Each row is a point on a landscape with many valleys, with its height.
From any point a ball rolls to the lowest of the 2 points nearest to it. It stops when none of these is lower. Distance is the straight distance between rows; heights are no part of it.
z_949: 1, -30, 8, -15, -16, -20, 20, 38, -10, 21, 61, -66, 6, 3, 6, 40, -18, 15, -10, 39, -89, -9, 8, -3, 1, 14, -42, 15, 9, 52, 39, -28, -30  height 189
z_393: -9, -1, -43, -12, -35, -26, -33, 11, -8, 26, 21, -20, 43, 36, 5, -9, 35, -17, 54, 26, -1, -10, -30, 9, 36, -9, -9, 15, 5, -3, -6, 6, 8  height 173
z_954: 10, -5, -23, 22, -10, -21, -16, -11, 21, 3, 14, -54, 57, -12, 7, 23, 10, -25, 1, 2, -33, 23, -30, -18, 31, 7, -1, -3, -9, -5, -27, 0, 8  height 106
z_857: -20, 23, -41, -8, -34, 9, -58, -1, 20, -44, -6, 51, 28, 14, -16, 35, 39, -47, 32, -31, -8, 1, -11, -33, 40, 4, 4, 7, -6, -20, -12, 32, 22  height 275
z_172: -12, -5, 6, -7, 4, 2, 33, 11, -7, 13, 34, -27, -31, 3, 28, -9, -31, 11, -12, 28, -31, -1, 30, 20, -23, 5, -21, -5, 6, 40, 8, -11, -22  height 700
z_26: 45, -44, 11, -8, -16, 1, -28, 15, 5, -14, 27, -28, 80, -17, -7, 57, 15, -7, -14, 28, -50, 14, -42, -38, 21, 9, -25, 1, -17, -18, 15, -50, 15  height 193
z_394: 53, 5, 48, 43, 51, -21, -21, -21, -29, 46, -27, -9, 46, -2, 24, -26, -8, -29, -37, 22, 40, -12, -27, 30, -12, -22, -24, -43, -20, 33, -52, -22, 21  height 539
z_91: 3, -39, 19, 13, 6, -10, 18, -9, -5, 17, 18, -52, 30, -43, 3, 10, -3, 36, -27, 25, -29, 19, -20, 20, 5, -7, 26, -13, 1, -15, 11, -34, -20  height 244
z_74: 6, 18, -68, -9, -19, -2, 19, 15, 22, 16, 0, -59, -11, -18, -29, 7, 1, 16, 31, -35, -25, 7, -2, -9, 52, -9, 69, 27, 35, -16, -21, 56, 19  height 180
z_500: 32, 1, 60, 33, 52, 7, 1, -49, -7, 19, -39, 4, 4, -44, 3, -18, -11, 4, -59, -9, 45, 19, -12, 14, -28, -4, 22, -33, -19, -12, -10, -39, -10  height 800
z_218: -41, -2, -14, -26, -34, 22, 1, 12, 16, -65, -9, 36, -24, 9, -1, -7, 10, 26, 15, -46, -37, 4, 41, -11, 58, -16, 13, 14, 17, -24, 16, 18, -42  height 635
z_335: -20, 2, 18, 14, 2, 19, -40, -36, 22, -59, -28, 54, 16, -21, -6, 28, 23, -25, -20, -31, 8, 30, -14, -24, -3, 17, -11, -14, -36, -37, 0, -12, -3  height 252
z_153: 10, -7, 9, -13, -2, -4, 17, 12, -22, 46, 20, -8, -3, 9, 11, -14, -1, 2, 14, 49, 29, -19, -7, 18, -29, -18, 10, -10, 5, 13, 4, -21, 13  height 523
z_282: -47, -28, 35, 52, 20, -38, -42, -67, 8, -29, -27, -1, 56, -25, -4, -13, 27, -20, -26, -20, 20, 20, -39, 45, 18, -1, -13, -6, -33, -36, -14, -8, -39  height 517
z_981: -7, -4, 23, 3, 28, -7, 49, -10, -13, 45, 24, -41, -33, -29, 24, -13, -30, 23, -22, 31, -8, -11, 18, 42, -33, -9, 19, -12, 29, 29, 4, -14, -25  height 678
z_72: 40, -19, 65, 17, 39, 6, 12, -20, -22, 19, -2, -10, 3, -33, 31, -13, -22, 8, -59, 28, 8, -1, -6, 27, -37, -13, -16, -31, -15, 16, -4, -47, -12  height 774
z_234: -60, -35, 14, -1, -22, -16, -56, -37, 1, -41, -27, 29, 47, -1, -20, -2, 60, -2, 13, -7, 18, 4, -38, 25, 14, -3, -18, 16, -26, -51, 30, -21, -38  height 341
z_746: -19, -65, 26, -32, -27, -9, -46, 12, -9, -53, 8, 27, 48, 4, -15, 26, 37, 27, 16, 26, -26, -4, -28, -4, 4, 15, -60, 27, -19, -48, 81, -46, -35  height 237
z_725: 6, -25, 40, 43, 36, -33, -21, -22, -24, 22, -7, -2, 36, 14, 38, -41, -5, -32, -22, 26, 38, -14, -14, 58, -9, -15, -60, -27, -28, 34, -45, -15, -14  height 496
z_273: -16, -13, 8, -28, -25, 26, -21, 13, -3, -25, -2, 49, -8, 18, -2, -5, 19, 9, 20, 3, 10, -1, 5, -12, -9, -10, -11, 0, -16, -23, 28, -25, -4  height 792
z_789: 12, 32, -44, 27, 11, -39, -1, 13, -15, 69, -14, -15, 1, 44, -6, -22, -6, -18, 51, 11, 68, -39, -19, 13, 11, -1, 4, -7, 11, 35, -60, 46, 43  height 349
z_458: 31, 55, 17, 39, 76, -12, 31, -36, -5, 41, -49, 14, -32, 18, 10, -30, -49, -3, -28, -24, 67, -7, 19, 11, -24, 19, 9, -19, 3, 31, -35, 37, 24  height 396
z_64: -5, 11, -46, -30, -37, 20, 33, 51, 25, -28, 29, -25, -27, 24, -2, 22, -14, 18, 5, -17, -85, 13, 50, -37, 40, 5, -1, 27, 22, 13, 10, 28, -5  height 99
z_792: 5, 33, -3, 3, 24, 18, 37, 4, -6, 16, -41, 33, -70, -13, -23, -24, -28, 31, 9, -37, 59, -22, 26, 9, -13, -15, 63, -6, 29, -13, -10, 31, 14  height 542
z_118: -47, -29, 26, -32, -25, 10, -26, 15, -22, -34, 15, 64, -24, 49, 26, -35, 17, 1, 24, 17, 9, -20, 18, 27, -24, -3, -78, 8, -20, 14, 34, -11, -35  height 762
z_745: 20, 49, 26, 39, 49, 11, -35, -55, 6, -21, -52, 48, 0, -25, -12, 13, 3, -28, -51, -56, 49, 34, -2, -23, -20, 21, 23, -27, -32, -4, -8, 4, 14  height 648
z_910: -18, 13, -43, 25, -10, -33, -5, -36, 45, -29, -6, -53, 41, -19, 4, 28, 3, -34, -6, -34, -59, 43, -11, -17, 55, 24, -3, 13, -3, -13, -50, 28, -4  height 145
z_76: -18, 9, -20, -36, -15, -14, 32, 12, -18, 50, 25, -23, -42, 2, -4, -19, -4, 35, 37, 39, 2, -40, 10, 42, -12, -26, 40, 12, 58, 10, 30, 4, -11  height 553
z_428: 15, 7, 24, 39, 32, -5, -1, -45, 12, -2, -20, -11, 24, -34, 11, -7, -4, -15, -43, -21, 9, 26, -16, 6, 1, 5, 11, -22, -26, -14, -23, -9, -9  height 822
z_271: 20, 59, 1, 24, 30, 24, -54, -17, 1, -15, -42, 69, -4, -8, -29, 26, 11, -28, -11, -47, 64, 11, -10, -34, -17, 20, 36, -25, -23, 0, -12, 27, 39  height 623
z_45: -23, 1, -43, -20, -31, -20, 5, 10, 0, 23, 27, -45, 13, 24, 7, -12, 14, 13, 37, 18, -35, -6, -1, 21, 36, -8, 10, 18, 21, 5, 3, 14, -9  height 130
z_700: -42, -40, 12, 26, -2, -29, -19, -35, 24, -45, 4, -18, 42, -10, 16, -1, 4, 5, -10, -10, -41, 24, -14, 21, 28, 15, -41, 11, -24, -23, -2, 3, -46  height 677
z_210: 22, -32, 51, 13, 10, 15, -35, -9, -13, -46, 5, 40, 26, 3, 34, -3, 0, -25, -33, 12, 12, 6, -19, -14, -38, 12, -81, -21, -47, 3, 0, -42, -3  height 736
z_323: 22, 24, -60, -10, -24, -6, 15, 29, 3, 40, 4, -36, -20, 7, -32, -1, 2, 6, 51, -10, 16, -29, -11, -8, 24, -16, 61, 24, 37, -1, -18, 51, 47  height 236
z_237: -61, -41, 1, 6, -20, -19, -15, -23, 38, -78, -1, 4, 30, -15, -8, 22, 11, 32, -9, -32, -69, 27, 4, 4, 46, 19, -27, 28, -5, -55, 28, 1, -55  height 660
z_559: 2, 17, -16, -12, 9, -12, 52, 26, -14, 62, 35, -45, -51, 3, 3, -6, -28, 9, 22, 49, 3, -44, 20, 23, -35, -18, 26, 16, 57, 37, 3, 17, 18  height 589
z_738: 29, 19, 11, 6, 12, 18, -1, 16, -21, 26, 0, 45, -9, 43, 18, -21, -14, -33, 5, 24, 59, -22, 8, -16, -38, 4, -36, -23, -25, 28, -22, -8, 34  height 451
z_431: -35, -17, -15, -23, -33, 18, -1, 11, 30, -67, -4, 14, 3, -9, -10, 34, 5, 32, 0, -38, -71, 24, 23, -26, 54, 12, 6, 22, 11, -41, 30, 8, -31  height 649
z_668: 25, -23, -6, -46, -35, 9, -14, 45, -35, 22, 61, -6, 24, 39, 7, 27, 14, 2, 29, 61, -28, -21, -24, -17, -14, 2, -45, 10, -1, 25, 50, -50, 13  height 571
z_915: 0, -24, -21, -26, -40, -22, -25, 39, -14, 9, 60, -35, 38, 49, 15, 11, 17, -12, 32, 47, -53, -16, -7, -9, 13, 9, -70, 20, -5, 33, 19, -20, -4  height 581
z_699: -32, -6, 14, -48, -42, 20, -43, 17, -24, -30, -30, 80, -19, 37, -9, -24, 54, 4, 43, -4, 42, -24, 6, 1, -4, -26, -16, 4, -4, -23, 40, -24, -14  height 813
z_423: -8, -5, -8, 12, 22, -34, 54, -17, -3, 62, 17, -71, -5, -35, 9, -20, -23, 23, -4, 26, -1, -9, 2, 45, -2, -14, 45, -7, 38, 12, -16, 2, -11  height 646
z_101: 14, -11, 32, 17, 20, 10, 24, -19, 16, -34, 12, -15, -13, -12, 48, -4, -39, 2, -61, -8, -38, 33, 26, -13, -24, 23, -47, 0, -28, 17, 2, -14, -28  height 279
z_644: 23, 35, -67, 19, -10, -30, 3, 24, 1, 55, -7, -46, -19, 24, -26, -11, -7, -15, 58, -8, 39, -28, -16, -7, 26, -7, 23, 19, 24, 22, -55, 64, 58  height 292
z_28: 24, 36, 2, 35, 54, -14, 36, -30, 9, 35, -24, -21, -22, 4, 35, -34, -44, -15, -36, -20, 29, 9, 32, 14, -12, 15, -5, -14, -5, 27, -48, 21, -2  height 350
z_686: -37, -46, 5, 15, -18, -44, -50, -23, 7, -34, 20, -21, 70, 15, 18, -6, 27, -22, 13, 16, -29, 5, -35, 25, 30, 13, -61, 17, -19, -14, -5, 1, -29  height 691
z_658: 24, -48, 15, 8, -5, -13, -14, 7, 22, -41, 26, -38, 65, -37, -3, 64, -7, 12, -29, 12, -80, 28, -17, -29, 30, 25, -36, 12, -15, -22, 18, -32, -9  height 218
z_87: 78, -1, 41, -10, 34, 25, 51, 10, -18, 37, 17, -44, -14, -36, 9, 10, -37, 5, -52, 29, -18, 10, 6, -20, -58, -4, 29, -6, 14, 20, 8, -39, 31  height 734
z_737: 12, 19, -43, -19, -34, 31, -5, 37, 24, -36, 20, 16, 2, 39, 5, 23, 1, -30, 18, -5, -45, 5, 12, -60, 22, 7, -31, 14, -9, 8, -12, 23, 31  height 330
z_21: -26, -1, 37, 51, 29, -20, -57, -60, -4, -12, -42, 27, 56, -32, -20, 4, 35, -36, -35, -24, 51, 18, -46, 28, 7, -2, 9, -27, -38, -26, -16, -18, -9  height 468
z_134: -47, -59, 34, -4, -18, -6, -48, -19, 9, -78, -12, 32, 29, -3, -7, 2, 32, 18, -3, -2, -12, 7, -14, 10, -2, 15, -60, 22, -31, -43, 45, -29, -53  height 283
z_401: -14, -30, 23, -6, -14, 11, -38, 8, -6, -46, 21, 51, 9, 40, 33, -14, 7, -29, 10, 15, -2, -1, 4, -9, -19, 13, -93, 0, -39, 11, 5, -17, -4  height 749
z_43: -14, 43, 9, 21, 28, 17, -29, -9, -4, -9, -57, 85, -24, 15, -30, -9, 7, -12, 7, -42, 82, -12, 1, -4, -11, 5, 21, -26, -19, -4, -11, 18, 17  height 587
z_137: -30, 30, 12, 5, 7, 30, -8, -12, 9, -37, -59, 82, -46, -2, -20, -21, 5, 3, -3, -54, 53, 3, 29, -4, -5, -6, 20, -20, -10, -15, -6, 12, -17  height 536
z_269: -42, -16, 13, 22, 0, -14, -59, -35, -10, -3, -27, 40, 49, 1, -21, -10, 53, -22, 13, -1, 58, -2, -41, 26, 2, -12, 0, -11, -28, -31, 3, -22, -9  height 403
z_351: -1, 1, 16, -24, -13, 58, 11, 12, 22, -62, -26, 61, -46, -15, -11, 17, -2, 14, -27, -38, -10, 29, 32, -40, -14, 2, 13, -4, -12, -30, 25, -8, -9  height 378
z_142: 17, 37, -54, 12, -15, -16, 22, 27, 17, 20, 16, -59, -15, 34, 8, -8, -9, -32, 25, 6, -16, -2, 22, -30, 16, 10, -25, 11, -1, 33, -52, 39, 30  height 735
z_391: -2, 25, -15, 4, 3, 6, 9, 17, -8, 23, -3, 43, -30, 41, 9, -31, -17, -9, 24, 8, 47, -30, 16, 6, -13, -9, -8, -8, 2, 19, -23, 26, 23  height 415
z_947: -30, 16, -46, 1, -28, -29, -50, 8, -9, 22, -7, 22, 25, 65, 9, -28, 34, -39, 65, 6, 30, -22, -16, 11, 37, -9, -30, 9, -2, 9, -34, 35, 13  height 217
z_556: 11, 44, 6, 24, 47, -2, 27, -6, -19, 38, -50, 43, -47, 17, -23, -26, -35, 14, 11, -15, 89, -30, 7, 15, -24, 1, 38, -17, 14, 10, -24, 31, 34  height 467
z_88: 1, 1, -39, -25, -10, 26, 42, 23, 24, -3, 7, -29, -23, -28, -22, 14, -13, 36, 3, -29, -48, 15, 22, -19, 31, -1, 70, 19, 36, -22, 9, 29, 4  height 233
z_229: -34, -9, 7, 21, 13, -42, -9, -17, -19, 43, 10, -10, 18, 41, 32, -54, 10, -22, 18, 32, 38, -25, 1, 65, 0, -10, -44, -13, -7, 34, -33, 8, -13  height 450
z_36: -38, 0, 15, -9, 1, 27, 19, -11, 7, -17, -37, 39, -45, -18, -15, -25, 4, 30, -9, -25, 28, 6, 24, 15, -17, -13, 33, -11, 2, -31, 16, -16, -27  height 456
z_763: -16, 26, -17, 33, 40, -28, 22, -12, -15, 55, -41, 8, -23, 10, -19, -36, -22, 21, 33, -10, 83, -35, -6, 47, -5, -10, 40, -12, 31, 5, -33, 39, 14  height 538
z_648: 4, 7, -28, -61, -40, 20, 37, 49, -11, 10, 23, -10, -42, 15, -17, 11, 2, 38, 36, 7, -35, -21, 31, -10, 19, -20, 50, 29, 52, -1, 38, 19, 2  height 492
z_743: 21, -26, 29, -36, -17, 12, 3, 26, -43, 26, 43, 9, -1, 12, 13, 6, 2, 2, 11, 64, 3, -23, -16, 6, -47, -13, -31, -11, 2, 33, 42, -53, 5  height 556
z_938: 34, 18, -21, -23, -5, 9, 53, 53, -10, 50, 55, -62, -35, 17, -8, 12, -23, -13, 10, 47, -33, -23, 21, -23, -35, -2, 5, 17, 30, 48, 1, 9, 37  height 620
z_360: -12, -61, 38, 1, 1, -31, -9, 15, -20, 0, 57, -47, 9, -3, 24, 20, -18, 15, -22, 39, -68, -17, -11, 30, -12, 14, -70, 5, -8, 52, 37, -29, -58  height 211
z_977: -5, 19, -25, 29, 26, -41, 32, -17, -3, 63, -11, -39, -3, -5, 2, -35, -17, 5, 17, 5, 43, -15, -1, 44, 2, -7, 37, -8, 26, 11, -38, 27, 6  height 598
z_482: 12, 29, -39, -24, -33, 32, 13, 54, 8, -25, 20, 19, -41, 50, 3, -9, -7, -25, 24, -8, -16, -15, 38, -46, 18, -6, -18, 16, 7, 27, -19, 40, 24  height 346
z_945: -24, 34, -54, 7, -31, -16, -71, -5, 8, -12, -13, 38, 30, 44, -15, 1, 43, -52, 63, -28, 20, -8, -15, -10, 46, -2, -5, 6, 0, -1, -37, 51, 24  height 251
z_533: -34, -19, 19, -24, -3, 7, 29, -5, -10, 6, -5, 11, -40, -28, -13, -15, 6, 54, -5, 15, 12, -3, 16, 31, -27, -16, 30, -5, 24, -19, 43, -31, -35  height 363
z_166: -15, -43, 29, -47, -23, -6, 3, 6, -34, 22, 4, -10, 9, -19, -18, 6, 36, 52, 10, 51, 3, -13, -23, 28, -30, -20, 14, 6, 14, -26, 79, -67, -31  height 119
z_831: 56, -6, 63, -3, 35, 29, 48, -10, -20, 12, 4, 3, -30, -35, 26, -2, -34, 6, -61, 18, 7, 10, 17, -6, -63, 0, 3, -22, -6, 18, 14, -46, 4  height 755
z_872: 41, -5, -19, -33, -14, 26, 48, 56, 1, 26, 45, -47, -7, -1, -17, 36, -13, 11, -5, 33, -58, 5, 15, -43, -18, 9, 26, 22, 24, 16, 27, -11, 40  height 640
z_578: 22, 15, 25, 28, 37, 0, 28, -33, 7, -2, -1, -14, -20, 7, 57, -34, -43, -17, -57, -8, -6, 16, 36, 6, -21, 17, -54, -12, -24, 39, -30, -2, -21  height 308
z_994: 50, 34, -4, 24, 25, 7, -12, 8, -12, 40, -19, 34, -4, 20, -11, -4, -15, -28, 3, 0, 73, -16, -18, -27, -28, 8, 17, -24, -15, 17, -28, 17, 54  height 487
z_864: -42, -29, 11, -48, -39, 3, -26, 20, -13, -46, 7, 41, -7, 34, 8, -12, 27, 24, 30, 12, -22, -10, 11, 13, 5, -5, -47, 22, -4, -13, 53, -16, -38  height 775
z_295: 10, 31, -31, 27, 21, -6, 7, -23, 19, 16, -23, -23, 5, -27, -16, 6, -7, -9, -3, -37, 16, 21, -10, -5, 16, 10, 51, -5, 5, -13, -34, 34, 18  height 366
z_175: 47, -34, 59, -9, 10, 32, -9, 8, -19, -30, 1, 33, 7, -22, 12, 9, -10, -7, -39, 20, 10, 17, -13, -31, -54, 5, -46, -25, -34, -5, 21, -62, 5  height 718
z_47: -70, -4, 0, 13, -8, -9, -28, -33, 23, -49, -24, 41, 7, 18, 8, -25, 23, -14, 14, -37, 7, 10, 7, 30, 26, 2, -27, 7, -23, -23, -12, 18, -36  height 264
z_161: 89, 24, 25, 26, 42, 6, 2, -6, -20, 54, -17, -14, 16, -12, -4, 0, -20, -27, -25, 12, 51, -10, -25, -18, -31, -2, 31, -24, -4, 18, -28, -12, 61  height 527
z_775: -7, 30, -32, 15, 3, -6, -17, -5, 8, 19, -25, 16, -10, -4, -27, -9, 6, -1, 30, -32, 37, -8, -12, 3, 20, -9, 47, -6, 7, -10, -19, 42, 20  height 414
z_675: 29, 29, 34, 14, 37, 35, 7, -31, 11, -21, -50, 56, -30, -18, 3, -5, -13, -9, -47, -40, 41, 27, 16, -29, -40, 18, 10, -22, -28, -10, 3, -13, 3  height 672
z_157: -12, -30, -9, -17, -22, -20, 4, 3, -6, 21, 20, -35, 31, -10, -7, 10, 21, 32, 13, 29, -25, -1, -21, 15, 15, -10, 18, 5, 11, -20, 29, -25, -19  height 187
z_633: -18, 20, -29, 33, 18, -46, 2, -3, -13, 49, -5, -11, 10, 57, 24, -41, -7, -29, 32, 18, 44, -26, 7, 33, 13, -3, -41, -12, -4, 45, -60, 37, 11  height 405
z_929: -20, 1, -40, -14, -19, -7, 45, 29, 27, 0, 34, -70, -13, 1, -1, 16, -23, 37, -5, -7, -90, 18, 41, -5, 35, 14, 13, 28, 27, 16, 6, 14, -28  height 124
z_927: 60, 12, 17, 39, 35, -26, -7, -22, -17, 59, -20, -37, 47, -28, 0, -8, -3, -21, -29, 14, 32, 2, -41, 17, 7, -16, 30, -33, -6, 13, -47, -8, 24  height 573
z_416: 3, 19, -20, 11, 9, -20, 34, 9, 3, 31, 24, -48, -15, 21, 24, -22, -15, -19, 1, 24, -9, -7, 21, 12, -5, 5, -28, 1, 4, 45, -39, 19, 9  height 719
z_549: 9, 49, -34, 21, 18, 5, -26, -37, 31, -19, -28, -5, 6, -54, -34, 41, 14, -21, -23, -66, -8, 46, -12, -30, 18, 26, 68, 1, 3, -25, -15, 42, 33  height 321
z_321: -21, -55, 50, 3, 13, -17, 16, -18, -18, 0, 17, -29, -1, -39, 11, -6, -5, 43, -33, 28, -18, 2, -8, 44, -21, -7, -8, -17, -4, -4, 34, -45, -52  height 298
z_516: 19, 24, -27, -15, -21, 42, -38, 6, 21, -36, -2, 40, 18, -15, -30, 62, 32, -36, 15, -22, -15, 17, -18, -64, 14, 16, 27, 3, -9, -24, 3, 15, 51  height 296
z_107: 18, 16, -9, -17, -2, 56, 5, 4, 33, -47, -16, 28, -23, -29, -19, 36, -2, 1, -25, -51, -31, 41, 17, -58, 11, 14, 43, 7, 0, -36, 17, 16, 18  height 336
z_191: 30, -9, -34, -24, -17, 22, 26, 44, 22, 1, 30, -50, 18, -9, -20, 52, -3, 16, -7, 5, -73, 27, 9, -53, 23, 16, 30, 28, 10, -14, 18, 0, 30  height 653
z_56: -11, 24, -17, -19, -19, 25, 23, 36, -7, -10, 19, 38, -57, 44, 22, -32, -22, -5, 22, 4, 3, -24, 49, -3, -12, -12, -28, 8, 10, 39, -5, 26, 1  height 373
z_934: -10, 24, -29, -24, -32, 30, 5, 25, 12, -45, -6, 26, -40, 13, -5, -9, -3, 12, 24, -62, -17, -12, 50, -26, 62, -21, 37, 13, 34, 0, -5, 55, -11  height 621
z_771: 16, 34, -22, -9, 7, 4, 62, 36, -9, 43, 14, -18, -78, 8, -11, -14, -49, 12, 23, 11, 24, -44, 35, 6, -31, -18, 32, 28, 53, 31, -18, 45, 47  height 625
z_587: -59, 10, -21, 39, 1, -36, -28, -42, 26, -23, -27, 8, 23, 17, 12, -26, 11, -38, 15, -39, 12, 16, -4, 30, 39, 6, -21, 6, -17, -3, -49, 35, -22  height 240
z_970: 59, -2, 16, -28, 15, 30, 50, 31, -23, 37, 17, -12, -34, -29, -12, 11, -27, 13, -9, 33, 20, -14, -1, -20, -61, -8, 55, 2, 27, 4, 14, -19, 47  height 704
z_859: 6, -39, 28, 9, 5, -3, 6, 2, 20, -53, 20, -21, 16, -24, 23, 28, -25, 24, -46, 1, -63, 31, 6, -15, -4, 27, -42, 0, -23, -10, 20, -21, -35  height 249
z_620: -15, -61, 36, -33, -22, -4, -20, 12, -22, -16, 13, 8, 23, -9, -12, 15, 23, 43, 0, 39, -15, -2, -26, 12, -15, 0, -28, 7, -12, -27, 79, -59, -37  height 195
z_971: -3, -6, -20, 2, -9, -23, 41, 27, 12, 20, 48, -91, 4, 3, 9, 22, -23, 11, -13, 23, -89, 13, 22, -3, 19, 15, -19, 18, 11, 39, -1, -5, -14  height 161
z_171: -32, 18, -19, 45, 18, -33, -7, -55, 42, -26, -25, -23, 23, -15, 21, -8, -10, -33, -15, -50, -21, 45, 2, 11, 34, 23, -18, -5, -13, -4, -52, 29, -17  height 185
z_645: 2, 29, -13, -13, -12, 34, 15, 19, 0, -25, -29, 45, -68, -6, -30, -18, -14, 17, 20, -63, 38, -24, 38, -17, 26, -24, 64, 5, 33, -5, -9, 51, 5  height 595
z_702: 38, -12, 52, 1, 17, 42, 8, -21, 10, -35, -22, 28, -14, -32, 14, 14, -15, 5, -59, -14, 6, 39, 3, -38, -46, 14, -9, -20, -32, -17, 20, -42, -4  height 698
z_953: -14, -69, 56, 27, 24, -36, -13, -16, -19, -14, 28, -40, 26, -29, 29, -15, -14, 16, -38, 29, -35, -2, -19, 58, -10, 0, -61, -10, -16, 22, 15, -25, -68  height 245
z_660: -2, 25, 0, 9, 8, 21, -38, -42, 35, -47, -20, 24, 22, -48, -20, 58, 22, -28, -35, -45, -20, 47, -18, -39, 12, 29, 31, -8, -20, -36, -4, 6, 17  height 291
z_582: -31, -5, 21, 29, 6, -5, -47, -37, 18, -48, -22, 47, 24, 9, 15, -4, 16, -34, -8, -24, 21, 7, -13, 3, -1, 14, -46, -8, -38, -18, -21, -3, -13  height 197
z_958: -20, 9, -25, -70, -45, -11, 13, 39, -27, 35, 29, -15, -26, 22, -7, -6, 22, 43, 49, 26, -39, -34, 6, 22, 18, -23, 31, 35, 60, 2, 57, 2, -21  height 518
z_866: 15, 18, -24, -23, -27, 51, -6, 14, 31, -59, 2, 42, 3, -1, -11, 54, 5, -26, -6, -32, -45, 30, 9, -75, 21, 23, -5, 15, -10, -21, 4, 13, 33  height 313
z_976: 47, 23, -13, -4, 23, 11, 48, 23, -6, 49, 6, -22, -47, -19, -17, -1, -30, 14, 9, 8, 34, -23, 2, -13, -39, -6, 65, 16, 37, 1, -11, 24, 58  height 667
z_322: -12, -5, -5, -53, -27, 20, 27, 22, -9, 9, -6, 10, -35, -15, -29, 0, 17, 46, 21, 5, -4, -11, 14, 14, -3, -29, 61, 11, 41, -33, 45, -13, -10  height 444
z_727: -23, -22, 26, -23, -6, -5, 15, -13, -28, 33, -8, 3, -3, -22, -19, -19, 27, 39, 9, 40, 43, -22, -18, 45, -32, -31, 37, -6, 19, -31, 47, -51, -19  height 246
z_963: 0, 4, -22, -18, -17, 0, -3, 3, -8, 37, -5, 6, 5, 9, -16, -14, 24, 15, 39, 15, 34, -22, -20, 12, -3, -20, 40, -1, 8, -19, 6, 3, 12  height 473
z_75: 35, -19, 3, 8, -11, 8, -24, 0, 1, 13, 14, -27, 57, -12, -5, 36, 15, -18, -5, 25, -6, 9, -48, -25, 10, -7, 9, -12, -18, -14, -5, -33, 26  height 155

Where does a ball stop that starts at each point below?
z_72 => z_166
z_927 => z_45
z_458 => z_954
z_394 => z_74
z_864 => z_166
z_700 => z_556
z_351 => z_45
z_737 => z_45
z_416 => z_556
z_938 => z_166
